Each row is a point on a tangle of strands that fork, close into loops and nearly touch. The rows are in no order.
Two points are linked if the straight distance between their rows is under 66.4. Some points are linked to none.
k_997: [ 18 -21  -3 -20  12   6   1  -5 -27  11   8  -9  26  10 -10 -11   0 -25
   7  20  14  14 -11   8 -26  -4   0   9  13   1  14   6   2 -11 -14 -11
   5   6  11 -18  22 -14   3 -12 -14 -25  -8  -6]
k_392: [-12  -1   0   7   6 -20 -16 -10   0   2 -17 -11  -3   4   5   0   6  -4
   4 -32   3 -23  13  13   3 -12 -24  -1 -14  16   7  -4   9  24 -10  20
 -20   0  -1  14   3  10   4  -9   9  12  -4   4]
k_827: [  6  19  -9  12   7   2  -1   9  26  -8   6  10  -8 -12   8  12  17  11
  16 -17   7 -17   2   2   0  17   2   4 -28 -20   6 -12  -9   2   4 -19
   2  -3 -17   7  -7  11  -5  20  -1  23  16 -15]
k_50: [-31   9  15  -3   0 -17  -5   4   5  -3  -6   9  -7  26   8  -8  16  14
  -9  -9  10 -26  19  14 -12 -10  -8  -7 -17  16   0 -12 -10  15  -5   5
   2   0  -6  10   2  15  -2  -8   8  10   8   1]
k_14: [-25  -9   2   4   4 -20 -12   4  -3 -10 -11  -2  -8  -7  15  -1  17 -12
 -12  -9 -16  -1  18  -2  -3  -5   3  -1 -17  13  -4   9   1  13  -4   5
 -20  -8  17  -2  -7  -2  -6   5  -3 -19 -23  -9]
k_246: [ -3  -7  15   8   0 -13  -1 -10 -21   3  -3  10   5  24 -16  -9 -13  -6
 -17  13  -2   9  -5   2   2 -17   3   1  22  11   1   7   2   6   1   3
  -6   6  14  14   6  -2  -2   1  18  -4  -8  15]
k_196: [-18  14   4  -2 -12  -4  23   9   3  -2   2  19   0  -8  -4   7   8  16
 -11   6   9  -7   4  -6   8  -5  13  -8 -13  -9 -10 -10 -11  -4   7  -5
  13  -8  -8  17  -4   7 -12  11  17  -2   9  -1]
k_715: [-12  10 -15   6 -14  -3 -10   1   3   9 -15 -10 -12 -32   3  15 -12  12
 -14   1 -15  10  -7  -4  22 -19  14   1  22   4 -15  14  16  -6   3  26
   6   0 -10   5 -17 -21  -2  -4  -3  -1 -12  17]
k_117: [ 11 -10   6   3   0 -17  -5 -22 -29  -5 -16 -30  20  14 -16   4  -9 -26
   3  -8  10  11 -14  -2  -9 -14 -13  16  18  21  -2   4  25   7  -9  15
   7  18  -4   5  17  -2 -12 -10   4   0   7   4]
k_873: [ -1 -13  15  -9  -3 -10   8  -6 -20  12   4  16  15  26 -17  -7  -9  -5
 -16  29   2  19 -13  -4  -2 -13   5  -1  21   3  -4   3   0  -6  -1  -7
  11   6  20  -1  -1 -14  -5  -2  14 -16   1  19]
k_766: [  0   3  16   4  -4  -3  10  27   8  -3  23  17   3  36   3 -29   3  -4
 -12  24  10 -11   5  -6 -11  18  11 -14 -22 -11  -4 -20 -34   7  12 -16
  -6  10  22   5   6  11  -4   3  -8  -8   7   5]
k_628: [  8  -9   1  -3  17   8  -2  15   5  21  17  11  10  44  15 -18  10  -4
  -8  14  13  -9  12  21 -16  -2 -12 -21   8   7   0  -7 -27   7  -5 -17
  -2   4   7 -28  16   5  17  -9 -23 -19  -9   2]
k_739: [ 10   2  -7  12   9 -16  -7 -11 -35 -10   6 -10  26  14 -21  -2  10 -13
 -17   3   4  26 -14   6   1 -22   3  19  27   4   6   8  13  -9  -4  12
   0  16  -2  29  14 -17  -8   1  21  17   5  17]
k_349: [ 24  -1   0   8  10  22 -20  -9   8  -9  18   6 -14  -1   0   0  -8   8
  17  -6 -23  16   1  -7  15  12  -4   8  20  -9   7  21   8 -10  12   2
   0   0  -3  -8   0   8  13   8  -8  20  -8  -2]
k_971: [ -7  -3  17 -15  -5   0  17   2  -9   8  12  20   9  17 -12 -13  -2   5
 -17  29   7   4  -4 -10  -2   0   7  -8   4 -10  -8  -6 -10  -9   5  -9
  12   0  15   6   0  -1  -6  -4  18 -16   6  11]
k_221: [ 19   4  12  13  -1   2 -11 -14  -8 -10   7   1  -7  14 -12   0 -17  -4
  -4  -9 -17  21  -3  -5  23   4  -9  11  30  18  13  10  20   3  12  15
  -5   1   7  15   4  -4  11  -3  11  16   0  14]
k_544: [ -5 -10   7   5  11   1  -1 -18   6   5  -1   1 -10  12  -2  15 -11  13
  -1  -6  -4   5   8  -2   1  -6 -15   9  19  22   7   1  28 -14  -2   6
  30   1  -9 -19   3 -10  10 -21   4  -4  -5  10]
k_823: [ 32  -4   7  17  13  17 -16 -13 -10   0  24   6   4  30  -1  -9 -10 -10
  -3  -3 -12  24   2   6  10   4  -4   8  24  11  20   8   4   1   3  -2
 -15   5  16   4  18   4  18  -4   5  11  -6  11]
k_660: [ 13  -7  -9   2 -20  -6 -14 -12  -8   8 -25 -36  12 -12  -1  17 -21 -16
   5 -11  -3  11 -19 -13  17 -11 -18   6  19   6 -21   4  23   7   8  34
   0  12 -12  10 -19 -13 -11  -1   0  10   9  16]
k_36: [-21  14 -16   8 -16   1 -12   3  14   3 -11 -10 -20 -37  17  10  -9  12
  -7 -12 -14   1   9  -9  18 -15  11 -11   2   9 -16  14   9   3   6  24
  -5   3 -12   0 -20  -6  -4  -2 -13  -6  -8  11]
k_647: [  9  -8  10   7 -25  -8 -12 -10  -5   0 -15 -21   3  -1  -5  10 -26  -4
   1  -6 -21  21 -14  -5  13   9  -4  -2  29   7 -17  16  18   5  12  15
   1   2   2   3 -21  -4 -17   0  -4   4  10   8]
k_243: [ 12  20   2  13 -10   0   1  -5   9  -2 -10   9  -5 -17 -10  13  -4   3
  -3 -18   1   1 -13  -4  29  -6  -6  -5  -5  -6   2  -5  -9   2  17   0
  -6  -3  -5  24 -10   2  -6  26  18  27   6   8]
k_228: [ 18 -12 -11   0  31  17 -14 -18 -15   9  11  -8  11   6  -2  -7  10   5
   8 -13   3  -1   1  16  -9 -10 -11  26  11  -3  21  11  23 -17 -18  -1
   0  -6  -8 -12  17  -3  17 -15   5  10  -6  12]
k_164: [-14 -18   1 -19 -13 -10  13   9 -10  -1  -6  -7   0   1  -2  -6 -18 -19
  -4  26  -2  10  -7  -6 -11   6  11  -8  10  10   3   2  -7   5  -7 -11
 -12  -6  10 -20  10 -12   5  -7 -12 -29 -13 -19]
k_167: [-23   5   3  10 -27  -6   8   8   5 -12  -3   6 -14  -1   8   3 -12  19
 -10   0 -16   5  14 -12  12   0  23 -13  -1  12 -13   1  -1   3   6   8
   0  -2  -5  -3 -16   9  -9  -4   2 -14  -6   2]
k_713: [-15 -12   2 -10   0  -2   6  27   2 -12  14   8  -2  -1  15  -7  12 -11
   0  23  -2   0  19  -7 -14  18  11 -14 -22  -5   0  -9 -24   5  -2 -14
 -11  -8  18  -9   6  -7   4  -7 -15 -20 -10 -23]
k_180: [ 14   6   5  11   2   4   8   0  15 -10   9  -1   1 -10 -10   3   9  -2
  20  -7   5  -6  -8  -3  -6  24  -4   8 -15 -24   5  -2 -16   0   8 -19
  -3  -7  -7  11   2  17  -6  23   2  20  10 -15]
k_307: [  0   0  -7  18   7 -18  -9  -3 -23  -6  -8   1   8   4 -19  -1   2  -5
 -19   1  -1   9  -1   7   8 -27   2  14  24   7   4   9  13   8  -4  18
 -10   1  -1  27   7 -13   1   0  20  12 -16  19]
k_98: [-11  16 -11   0   9  -7   2   8   8   0 -18   1 -12 -33  13  18  12   3
   1 -15   0  -9   6   1   2  -8   4  -3 -28  -6  -1   1   0   7  -4   6
  -5   1  -3   3 -11  -1   1  17  -4  -4  -2  -9]
k_804: [-24 -14  -7 -19 -27 -20   9   7  -7  -5 -18 -21  -7  -6   2  -6 -15  -8
  -9  16 -10   4  -6 -15  -3  -6  10 -10  11  16  -8   6   8   8 -13   1
 -15  -9  -7 -26  -1 -11  -5 -10  -6 -31 -16 -11]
k_185: [ -9 -10   2 -21  10 -12   9   4 -20  -3 -10  -9   4 -13  -5 -10  12 -12
   3   5   9  -8   0   5 -25  -4   2  10 -12  -4   8   4  -3   5 -14   1
 -19  -9   8  -9  16  -7   0  -1 -13 -18 -15 -16]
k_566: [ 13  14  -9  -3  16   4 -13 -15  -9   8   5   5  11  -5  -3  -4  15   1
  11 -31   3  -1  -2  25   3   0  -4  10   0  -2  25   2   4   5 -14   0
 -31  -8  -4  19   9  -2   8   2  16  46  22  15]
k_781: [  1   3  13  10 -17  -9  14  -8   0  -1 -16   7  12  -5 -16   3  -4   1
  -6  -2   6   4 -18  -6  18  -8  -8  -3   8  -4 -15  -5  -8   2  17   0
   6  -7   3  23  -5   5 -19  20  24  19   3   9]
k_651: [ -5   4  -2   0 -34  -7   2   1  18   4 -20 -27  -4 -25   2  13 -20   7
   8  -2  -9   1 -12 -13   8   5   3 -18   3  -6 -27   3  -2   0  14  13
  -1   1 -13   3 -27   3 -22   6  -6  -1   8   3]
k_454: [  0 -11 -11 -26  22   3   5  -1 -22   8   2  -6  12 -19  -9  -9  13   1
   0   9  13  -9   2   4 -19  -2   0  17 -10 -14  13   7   8 -15 -23  -8
   2 -11  -3 -14   8 -11   4 -10  -3 -18  -8  -3]
k_212: [  9  16 -16 -13  12  12  -6  -6   2  16  -3   0  -4 -39  -2  18  -8  10
  -1  -3  -6  13 -11  -6  18  -1   6  13   6 -11  -4  18  18 -17   6   6
  20   2 -11   0 -16 -24   1   5  -2  11  10   8]
k_630: [ 12 -26 -13 -13  14  25   2  25   1  -1  19   3   9   8  12 -12  16 -12
  13  16   5  -8   3   8  -9   6  -7 -13   5 -29  -7  -6 -16  -9 -14 -18
   1  -2   3 -24  14   1  16 -12 -20 -27 -16 -19]
k_649: [ 30 -17  -5  -8  21  19  -9 -15 -19  15  15 -10  30  26  -5  -9   7 -17
  14  12  12  13 -11  20 -25 -11 -15   8  19  -1  11   4   5 -17 -18 -11
   9  11   8 -21  24  -4   4 -15  -5 -14   0   8]
k_921: [ -8   8  10  10   6  -9 -13  -2  15 -10  17  22  -3  21  13 -13  26  14
   2 -15  -7  -9  15  13  -1  11   3  -1 -28   1   9  -9 -13   4   2  -6
 -11  -2  18  10 -11  16   0   0  10  20   5   2]
k_141: [ 11 -20   1 -12   2  19  10   4   2   4  14   0   8  -5   2   1 -10  -4
  14  27 -11  19  -5  -9  -9  23   5  -6  14 -17  -9   4  -3 -13  -1 -15
  15  -3   9 -20  -2  -4   8  -5 -11 -16  -2 -15]
k_436: [ -7  20  -3   5   9  -5  -6  -2  18  -2   6  22  -6   6  14   4  22  17
   5 -25   6 -20  12  20   3   7   0  -1 -27  -2  10 -12  -5   6  -4  -9
  -3  -5  -8  10  -7  10   1   1  10  26  17  -3]
k_7: [ 12   8  10   8   6   0  -8 -17  -4  -3   7   2   3  10  -7  -7   8  -2
  13 -20   2  -2   0  14  -6   8  -5   6  -4  -5  16   4 -11   9  -2  -4
 -23  -3   6  15  12  16   3   9  16  34   9   5]
k_102: [ -6 -18   5 -18 -19   1  21  11   6  -3  -1  -7   0   3   3   0 -16  -8
   9  29  -6  13 -12  -8 -14  25  11 -11  14  -1  -6  -3  -5  -6   0 -13
  11  -6   8 -23   3 -10   0  -9 -17 -20   3 -23]
k_675: [  3  -8  10   9  -4  16   8  -6  16  -6  12  14 -10  23  10   3 -13  17
   3  12 -10  11   8  -7   2  14   6  -3  12   7  -5  -4  -1  -9  10  -8
  21   3  -3 -22  -6  12   8  -9  -5 -12  -1  -2]
k_187: [ 18 -15  12  14   7  16   2 -13   9   8  15  16   0  33   6   3 -18   4
   0  14 -11  20  -2   2   7   7  -6  -4  19  12   4  -1   4  -6   8  -7
  11   7  12 -20   1   5  14  -8  -5 -12  -6   7]
k_915: [-20   4  -1 -16 -16  -7  29  23  16 -19   0   0 -10  -2   1   0  14  -4
  -9  13  20 -24   2  -6 -18   7   8  -1 -17  -3  -3 -22 -18   2   6  -5
  17 -13 -22  12  16   0 -20   6  -5  -7  26 -18]
k_394: [  7   9   8 -14   4  19 -10   0 -11  24  22   7  20  20 -13 -38  14   1
 -10  17  11  -7  -1  13 -24   7 -11 -10   0 -17   7  -3 -22   1 -15 -10
 -11   3  19   4  -1  11   5  -6  14  -2  16  21]
k_252: [-20  -2   4 -20  -6  -6  20  23   5 -18   9   5  -7  -3   2  -5  11  -5
  -1  22  11 -11  10  -6 -21  13  10  -7 -18 -11   1 -13 -21   1   0  -6
   0 -13  -1   3  12  -6  -6  -2  -7 -14  10 -21]
k_896: [  3   3 -16   6  15  -3  -9 -10  -4  12 -22 -16 -10 -19  -1  13  -7   4
  -7 -21  12 -20  -4   3  13 -23 -11  20  -3  15   9   0  28  -3 -12  21
   8   5 -15  -1   1 -15  16 -11  -2  10 -12  10]
k_761: [ -9  15 -18  10   2  -1 -19   2  11   4 -21  -9 -18 -40  17  15   1  -3
  -6 -19  -6 -10   3  -7  18 -25  -2  -3 -15   4  -4   8  14  11   2  28
 -15   7  -5   4 -18  -9   5  10 -12  -4 -10   7]
k_326: [ -7  -4  13   3  -9 -13   9   6  -2 -15  -7  -7   3  -1 -13  -9   1 -23
  12   3   7  -6  -1   1 -22  11  -2  -4 -12  -8   3   1 -19  15   4  -5
 -22  -4  14  13  11  10 -12  16  -2 -10  -1 -17]
k_830: [  0  20 -15  -2  11   4  -5   2  -6   7   9  20  -3 -32  -2  10  12  11
 -14  -8  -8   2  10   3  22 -10   9   2  -8 -16   9   7   8  -4  -3   5
  -4  -8   0  18 -13 -14   6   8  20   3  -1  11]
k_707: [  8  16 -13   8  17  -5 -11   4 -11  -3  -6   1  -2 -29   1  11  18  -6
  -7 -16  -9   7   2   9  15 -14   2  11  -4 -10  16  12   5   8  -2  13
 -23  -4   4  25  -7 -14   8  21  11  15  -4   9]
k_783: [-16  -2  -6   5  -5   6   2  21  21 -22   6  -6 -17 -19  21   1   9   9
  19   2 -10  -5  17 -15 -11  11  18  -3 -16  -1 -13   1  -2   3   3  -5
   7   3 -17 -18  -7  13  -6   4 -26  -4  -6 -25]
k_491: [ 24  11  -7  -8  15  17 -13 -13   0   3  10   6  -7 -11  -4  11  -6   7
   4  -9 -13  16  -7  -5  19   8 -10  17  23  -1  10  20  22 -16   9   9
  17  -3  -9  -1  -8 -14  10   1   3  22   8  10]
k_65: [  3 -17  16  12  13   4  -3 -20   1  11  10   9  -5  31  -1   3 -13   5
 -11   8  -6  13   5   3   0 -10 -14   3  22  26  14   0  18  -9   0  -2
  15   6   7 -13   9 -10  15 -21   5 -11  -7  16]
k_110: [ 19 -12  -5  10  20  18 -18  -2 -12  24  19   5  21  31  11 -19  11 -14
   0   2   1   3   8  26  -9  -4  -9  -9  13  -1   9   7 -15   6 -12 -15
 -15   4  18 -18  22   7  19 -10 -10  -7 -13   9]
k_676: [  4  14 -10 -11   4  -1  18   1   1  15 -29  -3   9 -25  -7  16   5  -5
  -1  -7  23 -16 -21  11  -1 -12  -7   3 -19 -18  -1 -14  -5  -4  -3 -11
   3  -3 -12  16   3 -10  -5  21   8   6  12  -6]
k_86: [ -6  -5   3   8 -33 -11  -7  -1   8   0  -8 -17  -9  -3   4   2 -30  10
  -4   1 -26   7   1 -10  10   8  13 -17  18   8 -19  13   8   3   8  10
 -11  -1  -2  -4 -25   6 -17  -5  -3 -13  -3   5]
k_650: [ -5  -8  15  12 -23  -5  18  20  13 -12   8   9   0  32  -3 -15 -21  -3
  -7  26   1   0   0 -14   1  20  20 -13  -9   3  -6 -16 -24   8  14 -16
  -4   5  16  -3  -2  13 -10   1 -11 -15   3  -3]
k_898: [-16   5  -8 -14 -25  -6  28  15  21 -12 -19 -17 -10 -20   4  10  -3  -3
   4   7  13 -16  -8 -14  -7   9   6  -6 -13  -2 -15 -14  -5   4   3   4
  12  -6 -22  -1  -2   2 -17  10 -10 -10  15 -18]
k_458: [ 16  16 -10   0  10   0  -5 -17 -12  10 -10  -5   7  -5 -11  11   3  -4
  -1 -27  14  -2 -17  19  14 -14 -11   8   5   1  19  -7   5  -1  -5   1
 -12   1 -10  29  10 -12   6   8  22  42  15  15]
k_155: [-10  14 -14  -5 -20   5  11   8  25   6 -22 -22 -12 -39  11  17 -13   5
  11   0   5 -10 -15 -15   2  -1   8 -13 -17  -6 -22  -6  -2   0   7   7
   6   8 -19  -1 -17   1 -12  10 -17  -3  15 -10]
k_227: [  3  26 -12  -7   0  13   4   1   1  14   9  18  -3 -35  -5  17  -2  17
  -6  -4  -6   8  -4  -8  26   0  11  -4  -5 -16  -4   5   5 -16   9  -1
  14  -4  -9  14 -17 -13  -2   9  14   6  12   6]
k_625: [-28  -4   5  -8 -17 -11   8  38   2 -22  12   9  -8  11  19  -8  15  -6
  -9  22  -9   6  22 -13  -6   4  24 -19 -28  19 -10 -12 -23   9   2 -11
  -9  -7  19  -5  -1  -6  -6  -7 -10 -22  -5 -18]
k_951: [-12  10   6 -20  -3  -2  17   2  -5  11   6  20  12   2 -17  -5  12  14
 -18  15  20 -10  -3  -3  -2 -11   2  -7  -3 -16  -6  -7  -7 -13  -2 -12
  19  -9  -4  17  -2  -1 -12   3  27  -3  15   9]
k_729: [-15  -1   4  12  13 -21 -21  -8  -4  -4 -10  -1  -3   3  11  -5  21  -7
  -6 -25 -12  -7  13  18   1  -7 -10   6 -16  15   8   8   7  14  -6  13
 -23  -7  16  14  -3   1   1  -1   7   5 -15   2]
k_291: [ -8   8  12  23  -4 -18  -3   8  16 -22   6  11  -8   9  -2  -4  14   3
   4  -9 -10  -2  13  -7   3  11   7  -3 -31  -5   3  -5 -16  10  10  -5
 -15   1  21  12 -17  15 -12  15   3   6  -2  -4]
k_948: [  7 -19  -4 -14  12   2  -3   6 -30   7   3  -8  20   1  -1 -19   8 -27
   3  11   9   0  -4  11 -26  -6   5   7  -1  -1  14   5  -7   4 -13  -7
 -24  -2  16 -17  30  -8   7  -8 -25 -23 -20 -19]
k_525: [ 15  -3   1  10  12   4  -8 -17  -3  -7  -8 -12  -4  -3  -1   1  -3  -6
  18 -23  -1  -5   2   7  -4   4 -12  12   0   1   7   8   9  10  -4   8
 -11   0  -5   1  11  20   5   7  -2  18  -8 -10]
k_663: [  0 -15   3   1  12   6  -6   1   3 -11   4   1   6  25  11 -15  16  -3
  24  -5   3 -20   2  23 -24   5  -9   8  -7 -13   0  -4 -12   5 -11  -4
  -9  -3   2 -14  19  23  10  -3 -16   4  -8 -17]
k_841: [  4  16  13  -1   3  -2   5 -17   8   6   9  23  -7  13 -10   0  -2  20
  -6 -18  12 -14  -4   5  17  -3 -10  -3   5   6  12 -14   4  -5   8  -5
   9  -1  -3  17   2   5   6  -8  30  33  16  18]
k_753: [ 15  17  10   3   0   1  -3 -12   1 -11  13  22 -15   6  -9  -1  -9  13
  -7 -15 -11   0   1  -4  33   3  -4   3  14  10  17   0  12  -5  18  11
  -1  -4   7  14   0   1  13  -3  21  25   3  23]
k_775: [ 11   8  16  -4   2  11   3  11   4  16  26  14   9  37  -1 -35   6   2
 -13  20  14 -13  -1   6 -20  17  -5 -17  -7 -13  -1 -15 -29   2   4 -12
  -3  11  17   1   5  15   4  -1   3  -3  12  16]
k_74: [ 11 -16 -10 -11  12  14   3  31  12   4  22   7   8  36  14 -21  18 -10
   4  20  17 -15   6  22 -19   5 -11 -19   8 -15  -5 -16 -30  -1  -8 -12
   3  -1  -3 -24  21   4  12 -13 -28 -24  -2 -11]
k_929: [  4  -8  18  14 -19  -2  15   9   5  -9   7   3   5   7 -15  -8 -20  -6
   6  21  -8  10  -5 -15   0  27  14  -7  -6 -11  -4  -5 -20   0  17 -19
  -9  -1  21   5  -4   8  -8   8  -5  -4   1  -9]
k_720: [  3   7 -13 -20  18  -4  18   4 -15  12 -16  -7  10 -34 -10   8  11  -2
   3  -1  17 -16 -10   8 -11  -8   0  10 -21 -20   7  -1   2  -5 -15  -4
  -4  -7  -6   6   3 -13  -1  10   2  -4   4  -7]
k_834: [ 16   3   3   2   9  -7  -2 -24 -31  -5  -6 -22  23   6 -15   2   2 -19
   1 -10   6  17 -14   7  -7  -8  -4  19  16   7   9   6  11  -2  -5   6
   2  14  -4  17  20  -2  -9   2  13  16  10   3]
k_591: [-19   1  12  -5   7  -4 -12  10   7  -2  13  16   0  37  22 -23  28  11
  -8   5   1 -14  23  18 -19   5   1  -3 -23   9   0 -11 -22   6  -3  -5
   0   0  11  -2  -1  13   2  -9  -5   3   6   0]
k_205: [  0 -11   2  -3   7   1   5  -7  -7  -5  -9  -9  -4 -10   0  -2  -3  -7
   6  -1  -3  -1   4   0 -13   6   2  12   0  -3   1  10   4   5  -5   1
  -6  -2   0 -11   7   7   5   7 -11 -10 -17 -14]
k_933: [ 25 -10   1  22  22  18 -18 -11 -11  21  24   2  15  35   5 -12   0 -13
 -12   2  -5  16   5  17   0 -10  -9   2  26  17  22   6   5   2  -5  -8
 -13   9  15  -5  25  -4  25 -16   1   0 -10  19]
k_927: [  3 -21   8 -18 -15  -1  16  -6   2  -5 -13 -13   6   5  -2   3 -13 -17
  20  11   3  10 -21  -6 -20  18  -5   6  19   1 -11   1  13  -1  -1  -2
  17   0   2 -29   4  -2  -9  -2 -19 -14   5 -22]
k_526: [ 11   4   0  12  -4   8 -20  -9  22 -10   0  -8 -22 -10   0   3 -21  10
  22 -13 -16   2   3 -13  14  13 -10  -3  12   3  -6  15  10   1  16  12
   3   4 -17  -9 -11  14  -1   4 -19  19  -4  -3]
k_511: [ 11  -1  -9   5   1  -4  -7 -15  -7   4 -24 -28  -3 -17  -5  11 -16 -11
   1 -14   2  -2  -8  -7  12 -13 -15  14   8  12  -5   5  24   8  -2  30
  -3   9 -14   8  -5  -5   5  -3  -1   7  -6   7]
k_549: [-21  14 -10   4  -3  -7   4  23  17 -12  -4   0 -15 -32  21  14  20   6
  10 -11  -7  -4  15 -11  -3   1  15 -12 -35   4 -10  -2  -3   5   1   1
   3   4  -4   1 -17   3  -6  13 -15  -7   3 -18]
k_763: [ -6 -13   0 -15 -21 -16  12  -8  -6   0 -25 -28   1 -12  -5   3 -17 -11
   6   7  -2   6 -15 -11  -7   5   0   1  15   7 -17   7  15   4  -7  10
   3   0  -5 -17  -8  -7 -12  -2  -9 -17  -3  -9]
k_453: [-12 -13  13  -1   1 -14 -13 -11 -17   7  -9 -10   2  32  -7 -12 -12 -18
  -6   2  11 -13   5   9 -24 -15 -14  -1   8  25   5   4  -1  17 -12   1
 -15   5   4  -4  21  11   3 -13  -5 -15 -12  -1]
k_740: [-30   0   4  -1 -17   2  11  19  -8  -9  13  18  -8   4  16  -4   6  15
 -18  13 -15  11  22 -13   7  -3  31 -12 -12  11 -10  -2  -9   1   1  -6
  -2  -4   9  -9  -4   1   1  -9   0 -24 -10  -1]
k_203: [ 15 -22 -17 -19  24  33  -4   4 -10   7  15  -5  13  -7  -4 -10  12  -2
   8  14   6  -2   0   3 -15   2 -12   5   6 -26   4   3   5 -20 -22 -15
   8  -6   3 -24   6   1   9 -16  -5 -24 -11  -8]
k_144: [  0  -7  -2  -8  13  -6   1 -16  -8  10  -5  -2   2  -4  -8  15  -2   7
  -2  -1   9   9  -4  -1   0  -9  -4  22  11   5   4  11  26 -20 -11   3
  34   1  -8 -15  -6 -24   4  -9   7  -5   0  16]
k_435: [ 14  13 -15   0   3   3   2 -11  -8  15 -28  -3  14 -17 -10  19   2  -9
  -7 -13  18  -1 -29  13  14 -29 -11   7  -4 -11   4 -15   0  -6  -1  -7
   1   5 -10  26   1 -20  -4  22  20  26   9   6]
k_987: [ 18 -10   6   4  -1  19   3   6   6  -3  23   5   3  -6  -6  -3 -10   3
  15  20 -13  16   0 -16   3  30   7  -5   0 -25  -4   2 -12 -11   9 -17
   4  -2  10  -3  -6   8   5   4  -4  -1   1 -10]
k_960: [  2  22   6  24 -13 -10  -2   7  16 -16  -1  12 -13 -13 -10   7   1  10
   3 -18 -11   0   3 -14  26   2   5  -9 -19  -7   4  -2 -10   5  21   3
 -13  -2   6  15 -21  10 -10  22   7  18   2   7]
k_665: [ -7  -6  -6  -2  -6 -11  -1  -3 -11   7 -13 -10   1 -19  -8  15  -5   5
 -12   9 -11  21 -11  -4  10 -11  13  14  24   3  -9  17  24 -13  -8  15
  21   0  -5  -7 -13 -30  -3  -5   1  -5  -7  17]
k_344: [ -7  -4  -1   9 -12  21   3  12  20 -12  17   3 -16   2  19   2  -6  24
  13  10 -16  10  13 -14  -3  14  23  -6   8   3 -13   0  -3 -12  10  -9
  21   4 -18 -23 -10  14   1  -7 -19  -7  -1 -13]
k_578: [-17  -3   5   6   1 -11  -7  -7  10  -8 -11  -4 -11  13   9   2   0   7
   3 -22   8 -24  23   3  -2  -1 -18  -4 -13  19   3 -10   5  19  -4  11
  -1   2 -13   2   0  20   3 -13   5   4  -4  -5]
k_985: [ -4  19  -8  16 -13   8  -6   3  28 -12   2   0 -22 -13   9  12 -10  20
  15 -15  -4  -6  11 -13  12   9   6  -5 -10   7  -9  -3   1   3  17   6
  15   8 -28  -4 -20  16  -7   3 -14  13   7  -7]
k_361: [-14   4   9  10 -29 -13  25  10  14  -8 -13   9   6  -5 -10   2  -2   8
  -8   7   8  -8 -10 -14  12  -8   2 -16  -2  -3 -23 -16 -15   3  17  -1
   7 -13  -4  19  -4  12 -27  17  16   4   4   2]
k_379: [ -8  -2  -5  -5  11  17  -7   9   0  -1  26  19   0 -11  14  -4  22  13
  -6   3 -10   3  27  -6   0  12  11  -4 -19 -13   3   1  -6  -4  -5 -12
   3  -7   9  -5 -10   5   6  -9   5 -14  -6  -6]
k_863: [  4  20 -12   0   1  13  -5 -11  22   6 -12   2 -20 -11   7  24 -18  14
  10 -21   8 -12  -6  -4  18   3 -11   1  -2   8  -5  -8  13  -6  12   4
  26   8 -26  -5  -8   4   5  -2  -3  21  11  -7]
k_858: [ -1   9 -16  -8   6   3   5 -11   5  15 -28  -9 -10 -13   3  23 -15   8
  -2 -16  22 -20 -11  -1   8 -16 -10  12 -12   9  -4 -10  20  -8  -9  11
  22  10 -19 -10  -5  -8   4  -5  -3   5   1  -2]

How many points has the smallest loop of links through each point below? Write 0 if it is on no loop.
k_7: 10
k_915: 10
k_927: 5
k_783: 13
k_830: 0
k_361: 0

A tip is a point with one link. Name the tips that can be reached along the links from each point below, in the order of the rows.
k_676: k_649, k_841
k_291: k_14, k_117, k_180
k_511: k_707
k_650: k_394
